A landscape with many valleys, sampled at points; each row gives a point and its height.
A ball rolls from a point to the lowest of its 2 nearest points, and stops where none of them is lower. Distance is the straight distance between rows; heights are no part of it.
k948: [ 16 -21  10 -19 -23   2  -1 -17  16 -11  -2  26  -9  11 -25   7 -34   3
  -8   2   9   7 -14  -7 -15  16  -4   6  -2  -3  15]  h=3.00
k652: [ -7  -2  25   1   9 -30   4   2  -1   1 -11  14 -10   8  -9  25  -6 -12
  -1   9  27  -9 -20 -10   3  18   2  -4  18  -2 -17]  h=4.53
k613: [  7  -4 -10 -28 -15 -20  -1   1  14 -10  14  10 -11  -8 -24  -8 -26   8
 -11   0   7  -6   3   1  11   6 -21  14  11   9  -2]  h=3.50
k732: [ 16  14 -13 -19   4  -7  -3   9   7  -8  31   0  11   3 -14   0  24  -8
 -22  21   1   1  13   6  25  -1 -27  -4 -16   2 -12]  h=1.90
k206: [  4  13 -28  -4 -13 -15 -11  -3   0 -25  13 -28  25   6 -11  -4  41   0
 -13  -5  18   6   5  16   0  -4 -12   5 -18  -5  -5]  h=8.65
k924: [  8 -12  17 -11   4  22  -7 -16  11  -9  -4   3 -28  35  -7 -15 -11 -12
   3  -4 -13  -4  -8  16 -41   7   2 -11 -19   4 -14]  h=3.74
k886: [ 15  -7  -1   8   6  -3 -14 -23  -1  -9   7   3   8 -13  -3   0  -6   6
  -8 -13  -5   1   8   2   0 -12  -9  16 -12  -6   1]  h=2.94
k796: [ -4 -14  26 -28 -13 -34   0  -6  12  -7   9  22  -8   6 -15  11 -31  -1
 -18  -5  16  -2 -22  -8  -4   6 -17  14   9  -3 -21]  h=4.39
k765: [  2  27 -31  17 -20  21  16   3  -3 -12  10 -21  30   4  18  -6  33  16
  11   9  -8  16  29  14 -19  -7  -3  20 -18   4   9]  h=2.22
k598: [-12  -1 -15   7  -2 -22   4  -3  -8  15  -6   0  13 -27   4  17  -8   9
   2 -18   5 -12   2 -11   5 -23 -12  12   1  -2  15]  h=4.31
k571: [-13  -8 -19   3  -1   1  -9  -5   1   2  -6 -34  22  -1   9 -14  19  -9
   1 -14  -6   0  -2  27 -24 -21 -23   1 -31  -6  -9]  h=3.01
k912: [ -9   0 -16  15   8  22   1   3 -17  18   9 -18  24 -19  19   3  11  14
  -2  -4 -21   4  10  -5  18 -12   0  -9  -8  -1   4]  h=7.49
k719: [ 30  28 -12   0  -6  16  -1 -11   5  -2   9  10   2  36 -11 -16  18  -5
   7   5  -8  -3  18  30   0  14  21   6 -24  -1  -2]  h=2.08
k867: [ 20   3  -6   8  -3  -9  -8  -3   9  -9  -8  12  -4   1 -19  -1  -3 -11
  -4   2  22   2 -10  10 -11  10  -5   2  -8  -5  -6]  h=6.13
k387: [-12   7 -10  16  19  11  -6  20  -3  29 -26 -34  13  -2   0   1  29 -21
  26  -4 -21   1  -2  18 -13  -6   1 -20 -11  -3   1]  h=7.05
k431: [-12 -12  -1   3   6  -2  11  12  13  16  -7 -20  -1  -4  -6  16  -5  -9
   5   2  -1   2 -12  -1  -9  -2 -16 -23 -11 -23   6]  h=2.97
k889: [ -4  39 -26  -5  -1  -3  -1  14  -1 -16  31  -7  11  -2   2  -4  32  -1
 -10  20   1   6  19  11  14  -7 -17   2   3  -2  -2]  h=2.43
k143: [-34  -7   4  14  -1   4  -3   6  -9  12 -42 -16  -9 -13  13   4   0   3
  34 -12  -8   1  -2 -10 -30  -9  20   0  13  -8  35]  h=5.06
k933: [  3 -10  28 -16 -20 -35   0  -9  -5   3   1  41  -6 -14  -3  30 -32  12
  -5  -2  17  -3   1 -18  23  21  19  11  31   4  17]  h=5.10
k682: [  6  25   5  -4   7 -21  -1 -14 -19 -22  14  25  -5  -1   6   5   1  20
 -16  22  21   7  14   3   6   1  29   1   9   3   6]  h=0.89
k256: [  9  -5 -18  -2 -10   9  21  -7  -9   0   5  15   9 -13  -2  -4  -6  24
  -4   6  -7  -7  11 -11  30   0  -6  20  -9  18  11]  h=7.79
k927: [  7 -13  -3   7  14   3   4  -3   4  31  -6 -27  24   6 -10  17   4 -16
  -4 -18   3  -9 -14   2  -5 -12 -22 -17 -20   9 -24]  h=5.37
k38: [-15 -15  37  -9  -9 -30  -2 -11   2  -1 -23  19 -18   7  -8  27 -21  -9
   7  -4  24  -6 -19  -7   0  31  19   0  39   2  -4]  h=4.73
k692: [  9  -4  37  -7  13 -10   9  -6  -6   4  -1  26  -3  10  -4  16 -12 -11
 -10  25  19   5  -4 -13  18  22  16  -8   4  -3 -16]  h=4.27
k805: [-17   4  -6   4   4 -11  -5  37   3   5  12 -14  -1 -52  18  13  17   0
  -7  -6  13   9  -6  -9  -1  -5  -6 -17   0   7   3]  h=5.70
k899: [ 11 -21  19  22  -2  10   6  -8   2  11  -5  17 -14 -26   8  15 -26   8
   8 -23 -15 -11   1 -24  25  13  15   1  24  14  14]  h=1.77
k93: [-13  -9  12 -23 -15 -38  -1   3  -3  18  -9  24   0 -10 -12  31 -27   3
   7 -10  24  -8   0 -23   6   9   8   8  17   0  23]  h=5.23
k427: [-14  40 -19  28   2  23  -6  30 -11 -12  18 -14  -7   9  30  -3  36  19
   6   6 -11  12   8  -6  -8  -9  28 -20  22  -2   3]  h=3.33
k567: [ 30  -5  12 -28 -14   8   3 -28  13   3   7  22   3  36 -28   2 -34  -4
 -22   5  15  12  -9  -5 -19  -7  -3   3  -6  -5   3]  h=3.29
k28: [  1  16  -2 -29   0 -14   5   8  -5 -25  34   8   4  -5   2 -11  20  10
 -28  29   5   7  14   9  33  10  -8   4  -1  13 -17]  h=1.23
k412: [-15  17 -17  21  10  -3  -8  25  -5   7 -18 -27   0 -16  17  -2  27  -9
  21  -6   3   2  -1   7 -23 -18   8 -15  -2  -4  15]  h=6.82
k761: [ 15 -20  15  -2   6  -8 -18 -21  -8  -2   8  16  -2 -24  -5  -3 -20   6
 -16 -15  -2  -5  -1  -8  26   3   3   5  -1   2  -8]  h=2.92
k887: [  2   0  -3   6 -13 -11   9  -5  -3 -19  14  21 -12 -30   6  15 -18  29
 -12   2   8   9   1 -15   5   5  13   1   7  -6  29]  h=2.15
k408: [ 25   3 -10 -20  -9  19   1 -13  -6   5   8  15  20  21 -24 -16  -3   7
 -12  11   1   9   2   9  13  11  10   7 -31   6   0]  h=8.02
k395: [-17   6   2  20  11  -4   0  -1  -3   5 -10 -14  11   5   1  15   8 -14
  21  -6   2  -8  -6  -6 -25  -6 -19   9  -3   5 -11]  h=6.45
k167: [ 11 -15  -6  -2   9  -1  -4   3  -6  38   0 -10  15 -21 -12  10   0  -4
  -8 -13   3  -8   1  -9  25  -8 -13 -20 -21  10 -10]  h=5.09
k563: [-16   9  -6   3   8 -14 -23  16 -11 -14   2  -6 -14  -9  -1   2  10   2
   9   4   3  -5  -3  -5   3   7   6  -9  23  -6  -2]  h=3.43
k661: [  8   4  28 -14   1 -24   7 -12  -3 -39  30  33   0  -9  17 -20 -25  11
  -9  27  -9   5   8 -10  35  10   7  30  30   8   2]  h=2.55
k208: [-12 -15  -7 -11   3 -23   4  17   7   2 -12 -26  -1 -14  -2   5  18 -14
 -12  -7  25  -2 -11   0  11 -11  -9 -21 -14 -27   9]  h=3.39
k50: [ 18  14 -11  26  -4  24  -3   2   1 -17   7  13 -16  -4   9 -15  -7   4
  24   7 -20  -2  16   0  -8  11   8  12  14  18  12]  h=2.98
k312: [-15   6 -11   9  13  -6  14  19 -11  42 -20 -12   6 -15   2  21   3  -4
  12  -1   1 -10  -2 -19  15 -20   4 -30   5  -8  23]  h=2.68
k257: [-29  18   0  36   3  -3 -12  24  -8 -13 -10   0 -30 -23  23   1  11  13
  13  -6  -7   4 -18 -14 -15  -8  16 -13  43  -3   4]  h=4.46
k402: [ -2 -20   2  -4 -11   7  12   4  18  -6  -5   9  -4   2  -6 -22  -4 -14
  -6   3 -13  -3 -13   4   9   1 -42  27  -9 -10 -13]  h=4.32
k393: [-18  -8  18  -4  14 -21 -11  29   1  13  -3 -18  -9 -36   2  15  11  -9
  -3  -7  16   6  -6 -15  16   4   7 -26  13 -10  -3]  h=5.36
k669: [ 13  10  10   2 -11  -1  -2 -16   8 -36  11  19 -16   3  -3 -29 -12  -3
  -1  10   7   8   7  17 -14  13  -1  24   3   9 -11]  h=5.45
k324: [-22   1  -2  10   5  13   2  25  -9   4  15  -7  -4 -33  30   5  11  24
  -2 -11 -14   1   5 -26  20  -8   4  -1  25  20  -2]  h=3.89
k777: [ 17   9 -18   9  16 -15  -5   6  -3  23   2 -12  20 -20  -2  12  16  -8
  -5  -8  18  -9   9   3   4 -23  -5 -15 -23  10   3]  h=4.75
k916: [  7   1 -10  -9   6 -11  12  13  20  18 -13 -34  23  29 -11   2  11 -38
   1  -4  23   2 -16   9 -21 -24 -14 -21 -26 -22   1]  h=1.89
k250: [ 14 -13  26 -22  -8 -18 -19 -14  13 -12  -4  10 -12  24 -20   1 -20 -14
 -12  -9  26   2 -19   0 -33  -1  -8  10   8   1 -23]  h=4.62
k409: [ 17  19  -6   2 -16 -14 -20  -4   4 -31   0  17 -11   2 -16 -22   0  -6
   0  13  21  14   0  25 -11  18  11   9   6 -10  -3]  h=5.79
k890: [ 10  18 -24  14   7   0   0   0  -7  19 -18 -12  15  13  -1 -13  32 -18
   7 -11  12 -13  -1  31  -4 -11  12  -6 -29  -1  -4]  h=5.88
k479: [-28  -5   1  10   1  -7   6   2  -8  21 -20  17 -13 -11   3  19 -19   3
  21  -6 -21 -21 -11 -17   5  -4  -5   3  18  -3  22]  h=3.38
k279: [ -4   1 -13   8   5   1  -6  15  -2   2   7   0   1 -37   2   1   7   2
  -7  -5   5   1 -10   5   1   6 -11  -8 -14  15  -9]  h=6.03
k109: [ 12 -20 -16  -2   1   4 -15 -15   3  12  -3 -18  23  -8  -8  -6  -8   3
  -6 -22  -8   2  -1  19 -11 -17 -13   3 -26  -2  -4]  h=2.44
k21: [-19 -28  -4  18   1  26   8   4  -8   5 -19  -8  -5 -13  18  -1  -7  20
  25  -3 -49  -7   0  -6  -1   5  -1   0   0  -2  18]  h=4.65
k359: [ 16  -6   6  10  -6   5  15  -4  13 -30  23  24  -7   2  -5  -3 -26   4
   8  17 -20  -3  -6 -15   4  20 -17  19   0   8  11]  h=4.84
k490: [ 13   7 -12  24   5  20 -10  20  -2  -9   5  -8 -18 -22  27 -12  23  23
  -5 -16  -5   4  18  -5  11 -10  28  -3  25  11   3]  h=5.07
k344: [ 18  13  19 -19  -3 -28  11 -12  -5 -21  21  41   1  -9  -6  -8 -20  14
 -25  34   9  11   5   3  33   8   3  14  11   3  -1]  h=2.12
k922: [ 31   0 -14 -23 -13  19 -15  -3   8   8   9  -5  21  34 -29 -17   3  -4
  -8  -1  -6  14  -5  19 -14   5   0   0 -36  -6  -9]  h=8.16
k831: [  6 -18   5  -4   7   7  -5  -6   6   9   8 -11  14  13 -14   4   8 -12
 -20 -11  -3  -6 -22  -2   3  -5 -33  -2 -19   2 -38]  h=5.44
k177: [ -7 -13  36   6  11  -1  11  -9  -8 -20  26  23  -9 -28  28  -5 -24  12
  -5  -1 -18  -1  -4 -24  25  15  14  11  12  15  -2]  h=2.32
k871: [ 13   7   1 -16   6  -3 -11 -15  -6  11  -7  -3   5  20 -11  -6   5 -10
  -5  -4  24   3  12  14   7   0  34 -10  -9 -12   5]  h=4.77
k10: [-22  15  -9  13  13  10  23  19   8  16   0 -27   1   0  10  11  10 -15
  10  12  -4   4   6   3 -10  -8 -12 -20   0 -20   6]  h=2.82
k793: [  7 -34  16 -13 -18   6  -1  -2  15   7 -20  15  -3   4 -18 -14 -20 -11
 -11 -11   1   5 -28  -4  -1   5 -20  20 -11 -13 -12]  h=3.95
k694: [ 24  16  -8  11 -14  27   3 -14   2 -23   6  13  -7  23  -2 -29   0   0
  17  10 -14   3  22  18 -10  18  16  19  -9   9   9]  h=2.74
k119: [-10  19  15  16   9  -3   0   7 -19 -10  -9  14 -16   7  21  11  14  15
  12  10   8  -6  13 -24   4   2  31  10  40  12   3]  h=3.28
k430: [  1 -10  40  -6   4  -9   9 -15 -10 -20   9  39 -15  -6  18   6 -26  10
  -2  11   3  -3   1 -16  17  25  26  11  23  20   1]  h=1.82
k516: [  0 -28  29   2   3  -9  -5  -1   5   6   0  14 -13 -25  -2  13 -20   1
  -1 -20  -6 -10  -7 -18  23  19   0   6  12  12  -9]  h=2.33
k273: [-24  10  -1   2   2  -7  -3  -6  -9  -3  -7   7 -14  -9  12  -7 -14   6
  14  -7   3 -13   7  -1 -12  -9  -1  18  13   7   4]  h=3.92
k341: [-14 -21 -11   9  -2  10  15  14  -8  17  -1   9  -3 -30  21  12 -13  30
  12  -2 -43 -11   2 -19  12  -6  -9   0  -4   7  26]  h=4.42
k858: [-21  -4  28 -26  -3 -35   2   1   0 -19  21  14  -9  -4   2   7 -27   5
 -12  16  11   5 -11  -3  17  23  -2   4  26  -3 -21]  h=4.18
k215: [ 26 -15   7 -24  -5   7  16 -17  -2  -8   9  21   0   8 -12 -12 -10  15
 -16  11  -2  -3  13  -8  27   9   2  14 -19  18   1]  h=7.90
k610: [ 26 -12  23 -25  -7  -4  -9 -16   8  22  -1  27   1  17 -30  14 -35 -16
 -17   5  23  11 -14 -13  -3   0   5 -19  -5 -13   7]  h=3.55
k688: [-13  -1  -4  -9  -2 -27  -5  -9  -4   8 -17   4   8  -6  -7   1 -11  -6
   3 -13  23  -7  -5  -1  -9 -16  -7  19  -2  -6   9]  h=4.15
k2: [ 12   4   0  18  -4  17  -8 -25   3 -16  -5   3 -20  36  -3 -19  -5 -10
  19  -1 -19  -9   4  24 -41   2  -4   2 -17  -1  -5]  h=3.26
k981: [-11  31   3  25  14   5  -2  25 -17  10 -13  11 -18   1  20  12  17  14
   6   7   6   3  -3 -24   5 -11  44 -21  49   8   9]  h=2.84
k235: [  6  19 -14  19  -1  12   0  23  -4 -13  10 -18   6 -19  31  -1  49  19
 -12 -10  16  14  21  -7   8 -14  22   3  13  10   0]  h=4.63
k127: [-13   8   4  11   7   1  -1  21  -5 -11  16  19 -12 -28   8   0  -2   1
   4  12 -10  -3 -17  -6   9  21 -12   1   6  21 -13]  h=6.34
k982: [ -9  -9   4 -21  -3   3  22  -2   1  -3   5  -4  10  22  -6  -4  14  -6
 -21  19  12   5  -2  -3  22   2 -13   1 -19 -21 -14]  h=2.31
k260: [ -1   1  -8 -14   5  16   2 -20  -1  26 -12 -13  11  42 -11 -16  -5 -13
   0 -12  -3 -11   2  20  -9 -16  -1   2 -15  -6 -13]  h=5.46
k301: [  9 -11   0  17 -14  15   6 -20  14 -10 -11  -1  -3  22   0 -22 -11 -10
  13  -2 -16   2   2  19 -39  -9 -31  21 -19  -5 -10]  h=2.75
k84: [  4  15  -4 -10   4  -8 -15  -1  -9  -7   1 -10   2  -2   5 -13  21   4
  -6  -5  26   7  19  19   6   6  38  -2   2  -1  -6]  h=5.11
k415: [ 11 -12  -1 -23   3  20   1 -28   1  20   4  -4  12  25 -14 -12 -25  -1
 -12 -11  -5  -3   7   2   7 -11  -2   5 -11   2 -12]  h=5.32
k562: [ -5  21 -27  11   6   9  -9   8 -22  12   3  -5  17  -3   4  -3  18   8
   3   0  -1  -2   7  -1  16  -5  19  -6   2  -3   6]  h=7.58
k178: [-18  -6  -8   8   9  -8   5  27   1  35 -11 -21  21 -25   6  29   9  -6
  18  -1 -10  -4   4 -16   0 -15 -24  -7  -1  -1  12]  h=2.96
k542: [ -5  24 -16  29   2  26   3  11  -3  -6  14 -35  10   9  29   6  34  14
  16  -4 -17   9  25  -1 -19  -7  17  -7   5  -5   1]  h=2.93
k204: [-23   2  19 -18   8 -37 -19  12 -13  -9   3   4  -9 -14   6   8 -10   4
  -4  10  13   4  -4  -5  19  13  14  -5  35  -9 -12]  h=3.91
k318: [ 23  -8  30 -22   0   0  -8 -13   4   5  -6  28  -7  25 -21   9 -22 -19
  -9  22  23  13  -6  -1   8  26  23 -14  12  -8  -4]  h=3.94
k649: [ 16 -26  20 -16   6  20   1 -20   9 -10  -4  24 -28  30  -5 -21 -18  -9
  -2   3 -23 -16  -7   1 -11   5  -6   4 -16  15  -5]  h=3.32
k510: [-10   9   3  14   8  17   0  13  -6 -19  31 -14   6 -29  35  -5  31   9
 -17  -2  -6  12  12  -9  22  -4   0   1  13   9 -12]  h=4.25
k539: [-11  -4  19 -16  21   3  -1   9   0  22 -13 -33   1  14 -11  -2  18 -22
   2  -6  10   8   2   1   8   5  21 -29  -9 -17 -10]  h=4.64
k382: [  3   9  -6 -22 -14 -28  21  -6  15 -30  29   4  -6 -16 -11  -5 -13  25
 -27   9   7  -1  10   0  26   1 -24  20  15  10  -1]  h=3.16
k632: [ 18 -22  16 -20  -6  -7 -10  -7  12 -13  12   7   3  11 -18  -7  -5  -3
 -26  -9   0  -4 -20  -9   3  -6 -35  20 -10   6 -35]  h=5.20
k813: [  9 -18  18  -4 -11  -9  10   3  24 -19  12  21 -11   3 -13  -3 -20  -9
  -7   9 -12  -2 -17 -15  13  12 -33  20   1 -18  -5]  h=4.59
k122: [ 12  28 -18   2  -2   9  14 -13  -5  -6  13   0  21   5   4  -5  14  13
  -3  11  -1   6  30   9  -3 -15  -3  25 -20   6   8]  h=1.87
k103: [ 32 -38  19 -27 -26   5  -4  -7  27  -5   4  27 -10   1 -25 -15 -40  -4
 -15  -7 -12   9 -18 -10   2   9 -20  19  -6  -6   7]  h=3.46
k203: [ 13  -8  -7   2  -7   3   9 -15  17   1 -13 -11   0  27  -3  -5  -7  -9
   6  -3   4   2  -3  22 -56 -21 -21   1 -31  -9  -4]  h=2.23
k275: [  7  13  -1  19 -13  -6   7   0  -2 -41  13  24  -9  -8   3 -12  -3   8
   4  19   1   5  -3  -4   7  19  -4  25  15   7   0]  h=5.13
k404: [ 10   5  12  -8  -1 -16  -4 -13  -1 -15  12  31 -10 -14  -5   3 -26   6
 -15  13  17  10  -1   1   7  11  14  -1   7  -5   9]  h=1.53
k938: [ 27   4 -28  -6  -8  11 -17  -3  11  13  -1 -25  23  17 -17  -7   0  -3
  11 -13  -1  11  11  30 -27   1   9  -8 -25  -3   7]  h=8.34
k348: [-16  23 -11  38  -1  18 -13  34  -7 -23   7   1 -25  -8  35 -10  28  26
   3   0 -12  17  -9 -20 -11 -15  23 -10  37   2   4]  h=3.90
k677: [-15  10 -16  12   7   0  24  11  15  12 -13 -48  21  14  11   4  24 -30
  11  -2   8   2  -2  20 -19 -18 -11 -23 -16 -25   7]  h=2.46
k500: [ -8  -3  11 -12  -8 -20  19  -1   1 -30  29  12  -4 -16  12  -4 -12  15
 -14   9  -8  -5   8 -18  36   7 -15  25  24  -1   1]  h=2.89
k541: [  6  13 -18 -10 -13 -24  -3 -14   3 -24  15  -9  26  -2 -22   8  20  13
 -20   2  16   7  -3   3  -7 -10 -27  19 -19   9  -2]  h=8.73
k636: [ 13  12 -32  -6  -9  -3 -15  10  12  -2  11 -40  30  14 -12  -1  29  -8
   7  -8   7   9  12  20 -18  -1  -7  -7 -27  -6   1]  h=8.51
k469: [-16   1 -21  23 -14  12   1 -14 -15  -5 -26  -4   1   0  11 -20   4   7
  19  -9   1   1  -2  17 -25  -3   8  12 -10  -4  10]  h=5.08
k722: [  4   5  15 -12   3 -12 -15  -9  -7   5 -20  14  -7  12 -14   7  -9 -17
   4   9  33   4  -2   7   0  18  37 -17  20  -5   8]  h=4.37
k61: [-12  12   6  -9  14  11 -11   2   6   7   2 -33   2  24  -4 -17  16 -25
   2 -11  -3   6   1  25 -10   2  13 -18 -17 -19 -22]  h=4.20
k22: [ -7  -3 -11   5  18  24  -4   7  -2  27 -11 -24  15  13   3  -6  14 -10
  18   7 -43  -3   4  25 -14  -4  -8 -18 -27  -5  -5]  h=7.22
k230: [-11 -22   1 -24  -3  12  16   8   7  16   6 -10  10   6 -10   1  -7  -3
 -15   9  -4  12 -13  -7   3  -2 -25 -13 -30 -21  -6]  h=2.62
k663: [-43  20  -4  31  -1   6  -5  32  -7  14 -23 -10 -17 -26  25  -1   0  16
  25 -19 -10  11 -20 -17 -25 -25  20  -9  43   5  17]  h=4.80
k851: [-12 -22  10 -15  11  17   9 -20 -12  24 -15   4  -1  16  -4  -1 -19   1
   3  -2 -15 -11   1  -9  13  -3   4  -5 -13  -6   7]  h=5.19
k406: [ 29 -14  14 -22 -11   0 -18  -6  13  -2  -4   3   8  37 -26 -12  -2 -13
 -21 -12  13   5 -23  -4 -26 -13 -19  18 -10  -6 -31]  h=4.91
k821: [-27  -4  -4  19   9   0  18  10  -2  30 -24 -14   3 -11  14  23  -8   4
  29  -8 -23 -15   2 -10 -14 -16 -16   4  12   3  12]  h=3.18
k484: [  4  -1 -23  27  -8  23  11   7   1  -9  -4 -28  13   4  25   2  23  20
  22   3 -22   8  29  10 -28  -7   0   6  -9  -2  12]  h=2.58
k609: [  7  -7   0 -11   8 -10 -20  17  -3 -19  16   1 -18 -17  -2  -4   7   8
 -10   9  -5  -4   5  -2  31  19   7 -13  13   4 -11]  h=4.16
k608: [-13 -34  21  -6  -1  16   9 -23   1  31 -30   2 -20   2 -11  13 -27  -7
   3 -14 -12 -10 -13 -10   9   9  14 -26   3  -3  17]  h=5.03
k111: [ -2  -8 -14  14  13  30  -1   8  -7  19   7 -24  24   2   8   2  26  -7
   4   5 -41  -4   6   7  24   0 -16 -16 -19  -2  -9]  h=7.37
k824: [ 21  29  -5   3   6  -2   1 -15  -9 -16  16  15   4  17  -5  -4  12   3
 -11  14   8   1  17  13   7   4  16   7  -8   2  -3]  h=1.43
k748: [ 13  -7   9  31   4  26  -1  -7   4  -7  -1  21 -17 -19  11   0 -25   0
  20  -5 -22  -1   0 -10   0  16  13   0  22  13  20]  h=2.37
k19: [ -6 -19 -18  -5   0   3  -3   5  -3   7   1  -1   2 -18   5   5 -12  22
  12  -2 -28 -10   8  -4  -9  -4 -19   8 -17  12  14]  h=4.17
k779: [-17   5   2 -10   2   5  12   3  -2 -17  14  -4  -2  -2  10 -18   9   0
 -12  13   3   4   7   5  22  11  -3   8   3  -3 -17]  h=1.86
k228: [ -8 -32   2  15   3  27  12 -10   3  25 -31 -15 -11  -4  -2  12 -15   6
  21 -10 -36  -9  -2  -7  11  10   7 -16  13  -9  21]  h=4.85
k710: [ 16 -22  32 -21   0  13   4 -31   7  -3  -8  32 -26  17  -2 -11 -30 -11
 -11   5   0  -8   2   2   5   8  13   2   1  10   7]  h=2.85
k394: [ 17  -2  -7 -19  -6  -2  11   5  23  15  -9  -6   1  30 -22  -5  -7 -24
 -14   2  21   2 -14   7 -20 -18 -24  -5 -13 -20  -8]  h=1.21
k973: [ 10 -15 -17 -20 -14  -9  -2  -2  15  -7  12   1   2 -15 -18   2 -20  19
  -6  -6 -11  -2   4  -1 -10  -4 -32  15 -17  12  10]  h=3.86
k219: [ 12  -8 -11   3 -20   0  10 -15  10 -12   1  13  -1 -14 -11  12 -24  17
  -1   2   9  11  -3  -2 -13   9   0   8  -8  -5  25]  h=2.61
k43: [ -3   5 -30   8   3 -19   4  11  -8  15 -10 -22  21 -22  12  12  17   6
   6 -17  17 -10  10  -6  -2 -31  -5  -2  -6   7  21]  h=4.48
k71: [-11  30 -20   0   8 -18  -3  20  -5  -5   9  -8   8   4  -4   6  29 -17
  -1  18  19  -3  -1   6   7   0 -11 -10   2  -5  -5]  h=2.83
k437: [ 21  -9  -6  -6 -11   7  17  -8  20  11   0  -5  17  27 -13   1  -7  -8
 -21  -2   5   8 -23   7 -37 -25 -36   2 -29 -10 -17]  h=1.71
k234: [-20  17  -1 -17   7  -6  -4  21   8   3   4 -11   3  10  -6 -13  22 -35
  -3  17  13   3  -4  16   5   1 -26  -3  -1  -9 -23]  h=3.25
k893: [-19  20   4  18  15  12   2  19 -21   1   0   1  -5  -7  28   2  23  18
   8   0  -5  -5  12 -22   8  -8  17   8  28  28  -9]  h=3.59
k841: [ 11   6 -24  13   7   5   0 -18  -3  28 -25 -26  26  33  -2  -5  13 -16
  15 -18  -7 -15   2  32 -16 -21   8 -12 -22  -8   0]  h=5.64
k715: [ -8 -11 -12   1  -1  16 -11  -2   3  13  -6 -40  27  28  -7  -9  15 -15
   4 -14 -20   3 -22  28 -28  -5 -16 -18 -29  -9 -27]  h=3.58
k718: [ 10   7 -20   6   3   4   2   0 -12   8  -8  15  -3  -6  -6   6   0   9
   4   5   3 -12   7  -5  11   2   9  -3   0   7  16]  h=7.69
k480: [ -7  -2  16  -1  21  -7 -11  11  -9  12  -8 -30  -1  -9  -2   7  19  -7
  -4  -7  15   6   8  -9  26   6  31 -31  16 -14  -7]  h=5.01
k531: [-24   6  -1  13   3   7   0   6 -16   8 -14  20 -23 -15  19   3 -10  16
  17  -8 -16 -17  -1 -17   5  -6  16   6  32  15  18]  h=3.63
k934: [-20  23  -5  -2   4  10   1  14   5   3   5 -29   3  23   5 -14  40 -28
  10   3  -5  -2   6  25 -15   0 -15  -8 -18  -3 -21]  h=3.71
k251: [-12  25  -4  21  11   2 -13  13  -7  -5   3 -15   4  -9  15  -4  29 -12
  16  -2   2   1  13   6 -16 -10  -4   7  -3   7 -10]  h=6.61
k185: [-23 -16   3  19  -1  24   1 -13 -10  -4 -30 -13 -12  -3  16  -6  -2  10
  24 -10 -19   2  -2   4 -24   5  19   1   2  -4  15]  h=4.87
k117: [ -5 -27  46 -15 -17 -23  -5 -20  -4  16 -21  39 -18   1  -8  39 -30  -6
   1  -6  12 -14 -13 -17  22  29  26  -6  33   9  13]  h=4.92
k360: [ 14  23  -6  10   2   6 -12   6  -7 -20   8  -4 -17   4  19 -13  22  14
   0  -5   7   1  26  11  10  11  44  -3  28  13  -5]  h=5.56
k57: [-20  22  -7  15  18   0   3  19 -16  20 -20  -3  -8   1   8  15  14   0
  21   9   0  -9   3 -18   4 -15  15 -11  27  -5  19]  h=2.36
k126: [  2 -25  36 -16 -10   3   0 -32   6 -21   0  35 -33   6   7   9 -36   0
  -6   4   7  -7  -7  -2   2  28  28  -8  21  21  14]  h=2.35
k573: [  4  11 -13  10  -3  -1   1  -6   2  -4   7   0  17  12 -14   4  -2  -8
   3   6   6   0 -11   7 -18  -3 -29  11 -13   0 -14]  h=6.33

For each start below, name the point where the ball stops.
k663 -> k682
k43 -> k57
k279 -> k28
k360 -> k57

Call two points neighbours if one is among the 2 nearest of the other. Go from one point of each pair to the other, from neighbour to neighbour, staying as low as possible. Name the highest point that can't be avoided.
k57 / k682 -> k143
k430 / k563 -> k609
k394 / k430 -> k924
k394 / k28 -> k431
k899 / k109 -> k886
